Points on a hilly landscape, in no order, each with its height.
From any point a ball rolls to the lowest of the 2 points nearest to it. It stops when none of these is lower. Distance is the straight distance between rows; heights are no part of it.
pinu: [ 35   0 -12 -13 -24 -16  -4  -1  -8 -27  38   0 -32  26   6 -30 -10 -40
 -14  11 -16  14   4  21 -17]  h=316
fud: [ 22  14 -17  -4   8 -13  -5 -14 -11   9  -9  13  -8  16   2  49   0 -46
  12  17  37  17   9  23  26]  h=502
gur: [ 13  -1  49 -24   6 -16 -15   5  33  -5  12  14   3 -23   6 -15 -18  16
  14   4  12   1  -8 -29  20]  h=374
Mova: [ -1  12 -31 -31 -21  12 -22  -7   1 -26  27 -32 -19  10  38 -26  12   7
  17   5   5  31   1  13   7]  h=303
peba: [ -9  -1 -28   6  10  30 -14   0   3  14 -40 -27  24  -5  20  46  22   5
  36 -19  19 -25 -24  12  18]  h=460
kat: [ -5   4 -23 -14   5  56  -1  11 -41  16  12 -19  24 -33   1 -23  33   9
  10 -29  -3 -22 -24  27 -34]  h=503
gifa: [ 22  11   7 -30 -17 -18 -12  -6  32 -20   7  19  14  33  18 -40  -3  -4
 -36  -7   5  26  -5 -36 -24]  h=272
tabur: [  1  -2   3 -16  20   9  19  14 -10  23  -9   2  14 -26   3  32  20   6
  11   9  33 -19 -21  11  17]  h=395
vurok: [  8 -10   9  12   3 -26  14  -4  -7  -7  20  28 -13  -3  -9  18   9  -4
  -8  22  17  16  16 -18 -16]  h=675
nakas: [ 14   1 -22  19   3  20   1   5 -29   9   2 -13  18  17 -28   3  42  19
  -8 -12 -23 -26 -16  16 -60]  h=449
mit: [  2 -26   6  15  -3 -33  16  -9 -14   6   9  14 -12  -8  -7  23 -45 -42
 -17  20  -5   2  38  24  40]  h=200
porek: [-18 -15   9  37 -15  -6   6 -19 -33  25   1   4  -3  17  -8  65   0 -10
 -10   0 -10 -12   9  16  23]  h=589
dute: [ 27 -15   6  27   8   7   0  -9  -7  23 -47  35   1   8  -2  61  -8   1
   0   1  14 -44   4   7  18]  h=616
domi: [-16  11  23 -21   8 -13  -5 -10  18  -5  15   3   1 -27   9  -3  -4  16
  -5  -3   0 -22 -23  -6   8]  h=400
Dozav: [  5 -25  34  45   5 -14   5  21   6  14  23  31  -2 -14 -13  12 -20 -11
  -3  37   0  22  14 -19  -5]  h=661
lenav: [ 14   2 -25  27  11  -1  -1 -35 -26  17 -30  19 -28  13  -1  61  -8 -12
  -8  -6  -2 -21  11  22  10]  h=603
vetip: [-28  16   0 -44  -2   6  -7   3   9 -27  16 -32  51 -10  14 -18  25  22
 -19 -11  25  20   0 -20  25]  h=578
Guf: [ -1 -11  24 -21  27  24   1  26  31 -10   4   5  48 -14 -36 -39   3  17
 -45 -32  30 -15  -4 -32 -26]  h=138
pobe: [ 20  -3  18 -20 -16 -11  -9  11  29   3  27  27  -8  28  12 -27 -14  10
  -5  12   0  35  -1 -11 -20]  h=228
nadob: [-28  17 -11 -14 -25  12  12  -2  40 -31 -23   2  15   1  11 -37  15  19
  11   8 -19  11  -7 -30  -3]  h=304
Fumut: [-13  -7  -7 -26  10  -1  20 -16  21 -20  14  -5  15   7  10 -41   1  10
 -14  28   7  35  22 -20  15]  h=250
Mov: [ 20   7  10  -3  11 -29  15  -7   9  23   3  21 -32  -9  -3  18 -32 -17
   0  27  -1   1  21  14  24]  h=260
Zemaz: [ -7  -7 -22 -35  -9 -27  17   5   2 -23   8 -14 -35   3  32 -35 -20   1
  21 -10  24   9  22  23  21]  h=447
fuzir: [ -3  13  20  -2  -6   6  -8  27  25  -8  -5   2  -9  13  -3  10  30  10
  -2  24 -31  -2 -21   3 -16]  h=376
tufuv: [ 20  25 -37   8 -51  13 -56  -9  -7   9   4   4  -6  24  -1 -19   2 -22
 -21   1 -36  22  11  32 -36]  h=258
gen: [ 22 -16  35  38  -9 -50   1 -16  -5  25 -15 -15 -40  36  -9  22 -28  -7
  -1   0 -41 -24  19  28   7]  h=249
gepob: [ -1  17 -25  18 -11   9  -9 -16 -28  27  12  -5  11   3  -5  16  13   3
  19   8 -26  -7 -18  14 -41]  h=528
burel: [  6   8   7  18 -19  -6 -12 -13   0  16  36   7  19 -18  -8  15   5 -23
 -34  29 -37 -12 -28  -6 -20]  h=461
Gude: [-62   6 -29  35 -14  36 -18   7 -32 -18 -22 -50  14   1  13 -21  27  20
  20 -26 -25   9 -26   9  29]  h=513
letis: [  0   0 -23 -12  15  43  -4  18 -29  31   0 -27   6 -37   8  14  31   4
  14 -12  14 -31 -14  33  10]  h=459
Rapub: [-10 -25  14   4  35   6  34  15   2  -2 -16  -8   9 -31  -3 -11  29  27
  22 -18   5 -30 -23 -15 -16]  h=218
pek: [ 19  20 -50  -5 -19  10 -42  -9  -3  13  11 -10 -17  17  12 -32   4 -13
  12  21 -22  37  26  33 -10]  h=68
dip: [ -2  15  17 -23  -5  -6 -12  -5   7   3  29  13  11 -17  -8  -3 -13 -13
 -28  33   3  -1 -19  -8 -13]  h=430
dabo: [  3 -13  21  32 -25 -33 -12 -16   7  19   8 -14 -10  37 -28  40  -5   9
  12   8 -52 -25  16  22 -16]  h=297
Sali: [ 17   4 -14 -49 -12 -29  -1 -18  -6  -9   8  -9 -22  -4  23  -4 -22 -23
  30  17  26   4   4  11  19]  h=416
tarof: [ 27   4  -6  -2   3 -33 -11 -17  10   1   8 -21 -52  29   8  18   4 -10
  37  -6 -19  -8   5  30  -9]  h=418
sutif: [  0  33 -26 -25 -20  27  -5  -9  -9   4  11  13  31 -10  -2 -21  19  12
 -16  -1  16   6 -26  -4 -41]  h=385
kufig: [  0  -3 -19   9   0  -3   2 -10  10  11 -49 -21 -12  13  23  52  12  -9
  14  -6  25 -32 -24   2   8]  h=428
zunu: [ -4   2  18  -2  36   1  16  14  32  -6 -24   1  38 -33 -27   4   6  18
   1  -4  35 -18   5 -25  10]  h=280
robir: [  7  30 -35  -8 -23   1 -21   4  -4 -26  -2  -6 -33  26   5 -22  16  14
  20   2 -36  35  31  14 -22]  h=298
Fam: [ -6 -70  22  33  -5 -19  15  -7 -22  28  -4  12 -21  24   6  30 -66 -50
 -12 -26  -1   6  46  10  49]  h=193
Letul: [  7  16   0  17  -4 -22  -4 -15  25   1  -5 -21 -17  36   0  11   1  15
  34  12 -39 -23  -5  14 -12]  h=364
nev: [-16 -12  -4  41  -8  -3  12  -7 -29  33   8 -17  17  -7 -27  42  10 -10
 -10  -6 -36 -18  -7  18 -20]  h=572
kufu: [ 23  28 -32  -8 -28  41 -25  -3 -10  13   3  15  15  10  -7  -8  34 -19
 -33   0 -16  12  -3   7 -48]  h=349
Devup: [ 27 -34  -3  14 -16 -34  16   3  -3 -18  14  20 -15  10 -10  -2 -28 -39
  -1  42 -15   2  50  26  10]  h=115
taf: [-46  -5  25  -3  -7 -18  17  -5  -4 -27   3 -12  18  15   6 -26 -16  27
   5 -12   7  37   0 -25  54]  h=576
Tusi: [ 35 -16 -17  18   3 -24   6  27 -17 -33  32  16 -24  25  -7 -15 -13 -39
  -5  24 -25  12  36  31 -20]  h=235
rol: [  8  14 -17 -19 -25  -3 -35 -15  -9 -10  23  -9 -16 -16  36   4  -2  -6
  42  24  23  12  -3   7   2]  h=396
sar: [  7  -6  24 -13  59  18  14   4 -13  38 -29  15  -2 -18  -1  28 -20  -2
  11 -35  45 -26 -29 -27  18]  h=636
zifir: [  7 -30  15  45 -11 -30  10  -3 -26  49 -25   7 -44  43 -10  43 -43 -45
 -12 -18 -12  -5  20   2  35]  h=165
rim: [ 16  -6  46 -18  -2 -36 -16  21  40  12   1   9 -13 -33 -12 -10 -44   6
  -8  18  21   0  34 -15  12]  h=344
nune: [  3   1 -27   4  -1  -2  -9  -1 -23   9  -3   4 -41  16  -5  46 -41 -61
  -5   4  15  -4  15  39  30]  h=481
bolu: [ -6  -5 -16  -1  24  23  17 -18 -19 -11 -21 -23  40 -21  25  12  22  15
  32 -24  19 -18 -25   3  33]  h=493
Dedat: [ -2 -22  37  31  22  -1   6  11  23   9   1  15  12 -37 -16 -13 -12  15
   7  16  15  15   8 -46 -23]  h=642
gan: [-22  -6  -4 -11  -2   9  24  17  -5 -23   4   0  19 -31 -11 -14  37  29
   8 -11  29  -9 -14  -8 -18]  h=30
gena: [-34  -7  21   4  35 -24  18   3  17  -6 -13 -25  -2  -2   9 -29 -28  13
   6 -19  17  38  18 -35  45]  h=587
monen: [  0   0 -10   8  -9   5 -12  -5  -3  -2 -29 -12 -28  -2  11  34  18   0
  24  21  -1 -13 -13  29   1]  h=381
neted: [ 25   8  34  16  18 -22 -10   3  13   5   3  12  -9  21   2 -17  -4  12
   1 -14 -48   8  -3 -35 -30]  h=342
Rufur: [ 19  -5  25   5 -11 -21 -17   9  37 -28  11  10 -31  20  25 -32  -4  24
   7  -1 -37  20   4 -18  -3]  h=287
Selek: [ -6  -1   9 -14 -25   9   2  10  15 -24 -26   9  15 -19  -8 -22  29  26
 -12  -5  -8 -13 -18 -33 -11]  h=212
Segum: [  5  -8  15  23   7  20  -4  12   9   7   4  22  25  -6 -23  -4  -5 -29
 -54   2   0   1 -30 -20 -48]  h=306
ror: [  9   5  -2   4 -11  26   5  32 -12   8  20  15  33  -2 -37   7  23 -35
 -33   4  -1 -14 -23   7 -43]  h=360
Roza: [  9 -13   6  44  -9 -48 -13 -14 -20  24 -19  12 -39  46  -5  59 -35 -26
  18   0 -18 -24   8  10  16]  h=203
Meti: [-39   5   0  -5   9  11   5  -6  -5 -45   8 -13  45  -2   5 -28   2  39
  -1  -8  28  18   1 -10  47]  h=561
kufol: [ -1 -24  41  18  28 -11  13   5  11  18 -19  -1 -12 -10  16  -6  -1  24
  17  -2  17  25   1 -30  -3]  h=622
fafuv: [ 28  -6  22 -11   9 -28   3   8   3   8 -11  29 -36 -14 -10  -4 -66  -9
  -2   7  21  -6  47   0  22]  h=308
tezef: [-10   1  21  32   3   5  18   8  -2  26  -7   9  -2 -15 -18  19   1  13
 -25  19 -33 -24  -2   1 -39]  h=599
tedi: [  5  -8  16  10  27   7   7   1  16  39 -51  27  -7  16   5  36 -16  -1
  14 -22  16 -27 -18 -20  18]  h=627
Buv: [ -7   3 -12 -29 -16   5  12 -17  25 -29 -20   9 -17  13  13 -23 -29  21
  28   2  13  23  26   6  22]  h=474
laf: [  0  42 -17 -30 -18   2 -20 -22  16 -16  21   3  27   5  10 -31  18  -4
 -34 -12  17  26 -13 -30 -27]  h=317
Dit: [ -3   3  -5   1  25  32   8  14  -2 -20   5  -2  10  -3 -16 -16  37   7
 -38 -47 -12 -16 -24 -10 -33]  h=163
dase: [-66  18 -23  -2 -26  42 -13  13 -15 -12   0 -31  19 -22  13 -25  13  11
  -7 -25   5  19  -4  -7  24]  h=471
Zal: [ -7  -9   8 -13  19  46  15  17  23 -12  -4   0  34  -8 -17 -56  13  22
 -35 -54   0 -16 -19 -19   4]  h=51
Zezif: [  4  -8  26 -18  20   5   6  21  26  -5  22  19  46 -38 -29  -1   8  19
 -21  -2  20 -15  -9 -21 -11]  h=211
gid: [-47   3 -11  17   3  13  21  -8 -42 -36   7 -23  54   7  -2 -11  11  25
  12 -24   6   1 -22 -17  43]  h=540
vavo: [-40 -19 -16  14   0  29  22 -13 -55 -11 -22 -25  43 -21   5  -4   6  12
  18 -44  34 -12 -13   4  61]  h=519
fub: [ 14  20 -31  -7  -2 -23 -19  -3 -11   9  -4 -23 -65  25   3  32 -17 -24
  17  10  -1 -11  18  42  10]  h=454
Zilap: [ -8   7 -21 -21  11   2  12 -11  16  -6 -33  16 -14  14  16  20 -21   6
  18  -8  11   3  12  -1  13]  h=495
ritur: [ 23  -7  36  24   5  -9   1 -10   3  17  28  27  -1  21 -18   3  -3   8
  -3  16 -50   9  -3   4  -9]  h=384
Vuv: [-25   1 -22   2 -18  26  -4  14  10  -7  -9 -24  -3 -14  13  -5  30  16
   8  11 -13  -6 -16  14  -7]  h=275
fazos: [  1 -20  22  -3  18 -26  31 -11  16   2   8  -2 -30   3  24 -26 -23  19
  16   8  13  38  22 -22  25]  h=604
fizun: [  8  13   4   2 -12  10 -16  10  -1   6  21   6 -10  22  -3 -11  21 -11
 -11  26 -45   7   6  13  -1]  h=427
radi: [ 26  27 -15 -35 -19 -28 -12  -9 -16 -22  34  12 -13  -1  -1 -15 -19 -30
   8  22   6  21  24  12  -2]  h=372
turi: [-39  21 -24   4 -13  45 -30  16 -14 -10  -9 -32  -4 -41  24 -12  22  16
  32 -11  10  12 -20  12  -8]  h=399
sivi: [ -6  19  14  12  10  29  -8   8  10  -1   8  10  -4   2   3  -9  27 -14
 -66  -5  -5 -10 -22  -5 -46]  h=252
Bireg: [  3   5   9  -9  23 -20  13   9   3  10 -13   2  13 -23 -25  33 -11  -6
 -22  18  42 -14  15  -4  23]  h=341
gugeb: [  2  11 -31 -40   1  46   5  -6 -25  -5  18  -8  38 -18  -4 -37  20  23
  -7 -34  19 -14 -24  -2 -30]  h=446
kuvaz: [-10  21 -20 -30  14  11   7  -7  10 -22 -25  -6  13 -23 -10  10   9  10
  25   9   9   4  13  -4  13]  h=523
vazi: [ 14 -22   9 -25 -13 -23   3   9  34 -11  14  12  -8  -1   7 -63 -16   6
  -6  27   7  24  33 -27  -3]  h=139
genog: [  3  -7   5  13  39  13  31   5 -12   9  10 -12  22   4 -16   0  43  14
  16 -11 -17 -14 -28   3 -43]  h=346

For each start below, name the point where the ball stops.
dip => Devup
nune => zifir
gid => Vuv
letis => Zal
sar => Zal

Call two points neighbours if one is among the 2 nearest of the other. Go from one point of each pair to the other, from neighbour to neighbour, staying as low as possible. Name the highest point that can't be avoided.
vazi / pek => sutif
zifir / vazi => Sali
zifir / Devup => mit
